Points, in no order, along strands that fork and pass close to each other.
In the rows, 128 means zero.
Points whose rows are less than 93.5 apart are linked; no others are. Some points are linked to none.
Q_52: [134 130  87  63 122 184 142 101 129 133  99 141 173 184 105  88 147 126
  93 123 152  92 154 112 165 125]
Q_577: [172  92 123 139  82  56 133 107 128 114 139 145 100  72  92 143 136 137
 162  82 183 169 123 117 208  88]
Q_904: [157  96  98 119 129 138 142  73 124 111  53 115 150 129 178 121 154  95
 149 100  80 160  91 153 141 141]
Q_377: [ 97 131 128 141 152 141 146 157 159 149 161 113 122 161 127 141 121 119
 126 176  92 117 134 129 127 184]
Q_436: [ 95 174 104  93 104 163  84 112 153 108 116 131 100 115  76 143 160 185
 119 100 137  77 161 142  70 162]
Q_171: [119 103 148 165 151 104 134 168 138 142 158 102 103 127 161 136 114  96
 134 162 115 146 107 123 123 154]
Q_930: [ 88 132 124 137 143 135 128 159 164 141 156 106 102 137 127 155 121 126
 116 157 126 113 127 125 122 186]
Q_428: [139  83 100 117 139 136 166 129 146 158 107 127 180 177 124 123  79  97
 108 165 118 126 109 110 177 158]
Q_709: [149 135 150 171  99 107 103  94 115  87 153 129 105  79 126 147 182 153
 189  72 140 142 157 139 124  96]
Q_687: [140 149 124 104  93 140  94  87 108  72 109 125 123 103 124 120 202 153
 138  53 175 131 147 154  86 129]
Q_27: [139 144  84  80  93 176 107 100 124  99  94 134 141 151 109 114 161 125
 108  89 141  74 153 136 125 174]
Q_680: [128 154 109  75 110 157 103  95 131  89 107 122 142 126 110 104 199 140
 110  62 164 122 151 137  96 109]
Q_787: [146  87 139 150 161 105 174 155 141 160 105 116 153 158 151 127  81  82
 119 173 103 169  76 122 162 140]
Q_797: [137  83  91  89 131 127 153 123 137 154 103 131 167 159 119 129  74  94
  93 153 141 107 119 111 192 175]
Q_901: [162 122 136  98 145 135 155 106  96 122 115 140 163 153 151  90 152 104
 108  89 170 151 141 114 158  41]
Q_759: [148 114 154 117 158 126 202 132 117 182 128 149 171 176 135 119  72  83
 109 165 146 169 112 110 154  96]
Q_430: [135 125 104  66 146 169 159 101 128 130  92 145 175 172 116  89 155 112
  89 106 164 120 147 106 158  92]
Q_698: [112 176 157 109 155 151  90 137 154 150 172 151 115 137  90 107 128 171
 119 137 109  99 161 136  53  60]
Q_481: [104 114 151 202 130  97 112 165  92  93 153  89  86  56 177 143 126 134
 169 142 118 155 122 121 119 159]
Q_644: [ 95 162 131 134 127 144  87 124 121 103 140 113 103 102 130 170 157 168
 151 118 147 126 142 130  62 138]
Q_123: [125 159 158 172 106 104  90 135 137 127 177 135  94  98 102 147 137 164
 167 123 113 123 160 134 106  82]
Q_558: [145 121 152 132 135  99 143 150 115 147 159 139 135 151 139 130  64  92
 122 147 154 140 121 123 167  81]
Q_545: [116 123 134 119 100  98 105 166 159 151 180 134  83 129 104 149  83 146
 105 152 151  97 114 126 143 117]
Q_334: [ 88 175 115 109 123 169  92 107 144 100 117 122 117 126 102 153 159 170
 135 111 141  96 160 136  74 159]
Q_10: [105 106 129 178 154 117 156 131 124 136  93  99 128 130 169 135 139  98
 143 170  60 166  86 137 136 169]
Q_972: [167 107  83 121 100 135 122  91 120  89  59 114 128 100 160 139 147 115
 121  74 125 123 123 136 132 194]
Q_469: [133 137 105  87  83 131  84 146 150 137 162 165  96  82  53  89 152 187
 113  97 158  62 160 122  69 105]
Q_445: [116 148 177 104 145 121 174 146 124 198 148 176 149 174 118 117  59 117
 104 164 155 130 125 127 157  70]
Q_194: [133 167 166 100 141 138 126 127 133 147 151 159 132 160 104  76 121 139
 112 126 127 109 153 139 100  25]
Q_959: [168  81 102 116 134 126 146  91 125 128  71 120 144 121 175 123 134  85
 134 111 114 162  86 133 157 135]
Q_134: [119 134 109 148 140 147 131  89  90 106  61 112 157 141 181 137 163 136
 158 129  69 137 114 147 103 171]
Q_911: [116  99  95 141 124 140 135 136 136 134 107 115 148 157 164 122 122 119
 127 169  85 104 102 129 142 212]
Q_425: [111 142 160  86 139 124 152 141 140 190 145 173 135 169 102 118  56 132
  84 155 152 113 135 126 150  67]
Q_619: [100 137 124 154 108 115 121 148 136  91 120  90  83  73 141 153 124 148
 123 131 134 114 123 112 120 244]
Q_661: [112 112 145 139 130  94 117 185 153 144 183 122  89 133 127 143  73 115
 109 174 152 117 106 125 161 135]
Q_845: [118 134 129  97 106 119 108 163 177 167 172 151  91 119  76 130  80 165
  83 150 149  81 125 125 111 114]
Q_590: [145  93  66 100 104 129 133 127 135 127  98 125 149 145 130 130  93  98
 105 141 139  90 117 120 176 205]
Q_888: [ 94 174 117 139 154 157 109 127 108  89 120  96 125  94 148 164 160 166
 162 132 133 127 148 124  69 163]
Q_355: [129 139 139  79 130 126 144 111 107 129 107 166 159 164 130  83 163 126
  77  83 184 123 132 104 160  34]
Q_369: [130 150  91  54  83 136  98 123 146 115 107 157 100 110  65  83 173 180
  98  69 174  92 144 122  93 121]
Q_777: [128 152 152 144 106 114  82 137 151 129 175 141  90 113  95 130 124 161
 147 117 119 106 158 128 104  71]
Q_518: [160 128 152 168  91  88 110 107 133  95 156 130  99  82 115 149 167 139
 183  81 146 157 145 127 158  96]
Q_843: [164 111  85 108  92 156 113  92 107 103  57 125 153 140 162 116 145 114
 108 106 111  95 131 148 121 195]
Q_177: [ 94 176 135 105 145 160  77 131 162 143 168 141 120 117  79 115 141 189
 114 130 123  80 161 141  37  84]
Q_585: [102 188 187 184 171 118 112 167 102 137 180 129 104 137 126 145 131 125
 172 156  95 145 152 142  95  72]
Q_944: [138 105 142 112 103  77 123 127 104 156 134 162 125 118  95 134  74 124
  97 105 168 131 134 105 207  72]
Q_800: [133 112 161 182 157 102 136 157 100 134 147 110 112 110 181 128 123  90
 147 160  82 171  96 136 115 131]
Q_723: [111 136 117  92 105 132  93 160 181 161 171 146  78 110  67 135 103 173
  89 145 136  75 131 123  89 135]
Q_819: [ 69 143 124 140 125 132 110 164 161 123 163 106  72 110 122 161 118 152
 112 157 128  96 135 126 115 204]
Q_951: [178  90 122  98 150 127 162 100  97 123  90 137 165 138 170 101 133  86
 111  99 165 170 116 117 159  72]
Q_365: [112 154 126  87 142 153 135 131 179 170 158 134 127 174  87 124 105 146
  91 162 127 104 143 130 119 110]
Q_140: [ 62 134 123 189 169 148 152 162 104 127 102  84 128 102 151 125 130 130
 147 194  54 147 116 156 111 181]
Q_533: [107 137 132  82 147 141 156 138 166 184 148 150 131 174  86 127  69 148
  85 175 151 108 136 130 146  99]
Q_615: [113 146 159 188 104  92  94 143 123 111 178 120  89  90 134 158 144 148
 173 125 120 144 150 119 130 114]
Q_360: [110 182  98 139 145 160 114 115 103  67  83  93 127 101 149 161 158 176
 160 118 123 110 150 129  71 188]
Q_42: [130 157  96 137 144 164 113  91  96  69  67 107 155 109 166 147 163 164
 151  93 113 112 151 143  74 174]
Q_486: [182  88 129 127 116 126 121  86  98  96 111 124 140  97 179 118 157 106
 154  76 135 161 109 137 131 108]
Q_523: [137  89  77 102 101 111 131 141 145 118 108 128 129 124 110 155  93 105
  97 122 159  90 105 117 182 222]
Q_889: [152 104 102 118 121 172 160 109 115 148  91 125 196 190 142  95 135 107
 124 159  77 127 105 129 130 141]
Q_658: [131  92 126 154 154 115 177 135 134 157  97 111 158 162 153 124 115  88
 131 174  69 163  73 127 158 153]
Q_185: [ 86 179 142 179 192 152 138 161  93 139 145  95 128 122 140 155 156 135
 157 171  93 156 143 140  63 119]
Q_250: [100 156 113  87 129 159  90 138 185 152 160 141 101 115  74 131 122 185
  93 138 122  72 155 133  68 131]
Q_18: [142 128  92 115 112 166 110  97 123 107 100 126 144 140 140 131 147 128
 128 113 116  92 151 138 105 187]
Q_176: [131  68 125 111 104  83 115 150 123 128 149 134 116 112 114 150  73 104
 101 137 187 122  89 111 183 153]
Q_524: [118 144 136 132 161 150 162 151 149 164 153 120 156 195 113 126 109 114
 118 180  90 140 134 124 123 152]
Q_576: [126 114 103  68 102 131 116 130 145 153 133 144 114 126  77 123 109 142
  84 123 173  98 122 114 146 104]
Q_235: [124 110 112 147 127 156 147 122 111 145  92 114 172 176 165 112 139 115
 140 170  59 125  99 138 121 169]
Q_34: [163  92 108 132 106 115 129 115 129 101  90 105 108  87 174 152 135 102
 130  96 137 145  93 125 131 181]
Q_737: [122  88 146 190 119  89 113 159 112 107 142 103  87  72 193 137 118 111
 151 136 120 152  89 116 138 167]
Q_312: [127 133 133 109 150 154 190 145 149 182 141 146 176 206 105 122  75 114
 105 182 109 137 124 111 156 134]
Q_808: [149 123 118 117 163 165 151  75 117 113  89 121 188 150 143  98 184 104
 148 101  90 160 134 145  96 113]
Q_520: [156  95 133 123  90  70 132 113  99 129 122 163 119  94  89 134 113 123
 119  81 182 153 133 102 225  76]
Q_339: [152 141 136 140  98 117  98  89 120  83 148 139 130 104 120 115 193 148
 164  59 141 146 154 145 129  55]
Q_147: [137 115 118 147 146 140 136  83 107 108  61 108 142 119 186 147 169 116
 155 104  75 169  90 155 105 139]
Q_823: [ 70 117 123 191 146 131 152 138 103 122  81  86 127 121 171 131 138 110
 149 182  56 159  92 150 144 188]
Q_734: [137  84 133 159 120  93 126 128 124 110 113 108  96  81 198 144 125 103
 138 122 119 152  71 125 136 169]
Q_288: [134  80 153 126 144  90 152 150 122 160 145 130 145 152 142 138  52  87
  94 162 164 145 101 117 185 121]
Q_473: [148  93  96 100 128 169 166 124 125 158 108 133 195 198 132 107 102 104
 115 159 107 116 125 119 153 147]
Q_344: [130 156 183 209 150  76 134 163 118 121 172 117  91  94 149 156 131  99
 182 126  90 189 141 124 146  97]
Q_89: [125 105 152 156 143  97 129 179 143 144 174 112 103 136 147 138  88  92
 118 175 131 138 103 126 149 144]
Q_246: [156 136 124 116 106 142 101  91  96  74 113 131 131  90 149 114 195 137
 148  56 161 149 138 145  90 121]
Q_538: [ 98 196 172 180 192 146 128 166  88 132 166 110 127 138 133 153 157 144
 168 174 103 159 142 152  62  79]
Q_84: [164 109 125 144 117 138 109  87  98  84 109 128 129  82 189 131 169 125
 160  67 135 159 111 137 101 132]
Q_635: [119 173 183 198 156  95 125 157 113 122 178 125 100 120 139 150 126 110
 188 138  81 173 156 131 124  85]
Q_49: [127  75 134 115 130  85 130 152 130 152 152 138 130 131 117 151  55  98
  82 153 179 128  98 110 189 146]
Q_441: [108 134 162 221 119  79 109 156 110  95 175  96  79  55 159 163 140 149
 184 134 124 153 141 115 142 144]
Q_278: [121 148 107 103 141 192 123 100 132 117 123 131 176 192 110 104 168 135
 135 133 108  96 163 147  96 132]
Q_701: [129 148 107  54 100 147 104 110 145 109 113 139 130 130  88  85 181 157
  97  67 170 105 130 125 102  86]
Q_264: [179 107 139 161  84  69 128  99 135 100 144 129  96  69 110 150 155 130
 172  76 161 169 133 122 177  95]
Q_618: [180  79 113  99 143 131 159  96 117 125  79 128 160 130 168 111 127  79
 118 104 134 169  94 125 161 107]
Q_274: [114 147 102  87  83 148  85 124 158 126 131 147  91  97  59 114 157 185
 110  88 159  82 143 136  64 136]
Q_672: [144 140 163 125 129 108 129 130 129 147 161 149 122 151 121 127  88 114
 132 135 136 132 134 125 151  57]
Q_390: [126  71 102 111 105  93 118 152 149 127 136 127 106 105 109 158  82 107
 104 131 184 114  87 114 174 208]
Q_908: [158 151 155 141 108  95 126 108 149 120 138 150 111  93  91 109 134 144
 147  75 150 153 156 117 155  27]
Q_711: [151 148 150 137 111 101 115 104 151 104 137 146 117  89  85 104 178 159
 152  59 143 159 163 127 137  30]
Q_138: [129 121 175 210 157  87 137 163  94 127 164 113 107 100 178 129 125  91
 165 150  79 172 107 132 134 115]
Q_107: [108 110 105 157 130 131 128 139 130 114  92 102 120 114 171 133 126 120
 135 151  82 107 114 129 138 222]
Q_882: [129 147 100 116 141 189 122  97 100 111 104 132 191 180 135 102 169 134
 143 130  95 100 147 152  75 161]
Q_630: [110 188 182 118 160 140 106 137 140 141 167 151 134 150  95  91 129 160
 130 130 107 115 162 150  62  35]
Q_17: [ 78 152 119 141  93 122 106 159 143 107 152  90  62  81 112 159 129 177
 121 144 151  98 126 120 105 223]
Q_700: [127  98 161 112 113  83 136 134 101 172 140 174 131 136 105 139  55 112
  87 128 178 123 137 110 206  84]
Q_463: [121 129 134  75 139 145 150 113 119 157 109 155 150 176 108  96 129 124
  81 121 179 126 141 109 153  55]
Q_938: [141 158 166 126 122  96 134 129 139 140 149 160 116 129 100 118  95 129
 140 104 135 137 152 115 165  29]
Q_770: [ 81 156 121 174 180 154 146 151 102 127 119  95 144 124 144 144 153 133
 160 180  72 142 132 140  78 154]
Q_54: [151 109 124 114 148 149 142 114 142 139 122 116 136 145 133 135 126 102
 127 134 125 141 126 123 123 128]
Q_65: [139 138  73  64 103 184 120  99 127 109 103 139 160 172 100  95 157 125
 104 117 151  73 155 138 143 156]
Q_937: [129 141 164 110 154 138 198 145 140 193 142 149 164 195 105 122  67 104
 106 176 134 151 113 119 143 109]
Q_227: [138 136 126 123  88 113  90 141 156 134 180 164  97  80  64 107 128 181
 134 109 136  80 160 119  99  84]
Q_756: [104 126 118 153 125 123 122 147 134 102 113 102  97  90 156 151 128 130
 130 140 115 118 121 112 118 220]
Q_343: [128 139 105 145 148 167 131  90  99 103  70 124 181 152 162 125 171 130
 157 131  74 124 129 151  85 163]
Q_691: [166 108 160 142 161 108 194 147 121 172 128 127 162 166 150 115  81  76
 124 168 115 171  88 122 149 109]

A fork is a point with three links, a tip a point with one. Leave the first point through the second and follow the links. Name the first fork or tip that comes.
Q_42 / Q_360 | Q_274
Q_518 / Q_264 | Q_700
Q_274 / Q_369 | Q_486
Q_770 / Q_140 | Q_937
Q_250 / Q_177 | Q_194
Q_937 / Q_445 | Q_365
Q_904 / Q_147 | Q_278

Follow the links from the first point to the second, and from the first to the third. Name the last point that the two ways share.
Q_658 / Q_425 / Q_377 | Q_937
Q_680 / Q_777 / Q_360 | Q_274
Q_701 / Q_441 / Q_644 | Q_274
Q_823 / Q_533 / Q_377 | Q_937

Name the points in between on the shortest way along the links from the first point to the second, in order.
Q_312 / Q_819 | Q_524 Q_377 Q_930
Q_709 / Q_558 | Q_339 Q_711 Q_908 Q_938 Q_672
Q_343 / Q_463 | Q_134 Q_147 Q_904 Q_959 Q_618 Q_951 Q_901 Q_355
Q_615 / Q_334 | Q_123 Q_777 Q_227 Q_469 Q_274 Q_436
Q_18 / Q_430 | Q_27 Q_65 Q_52
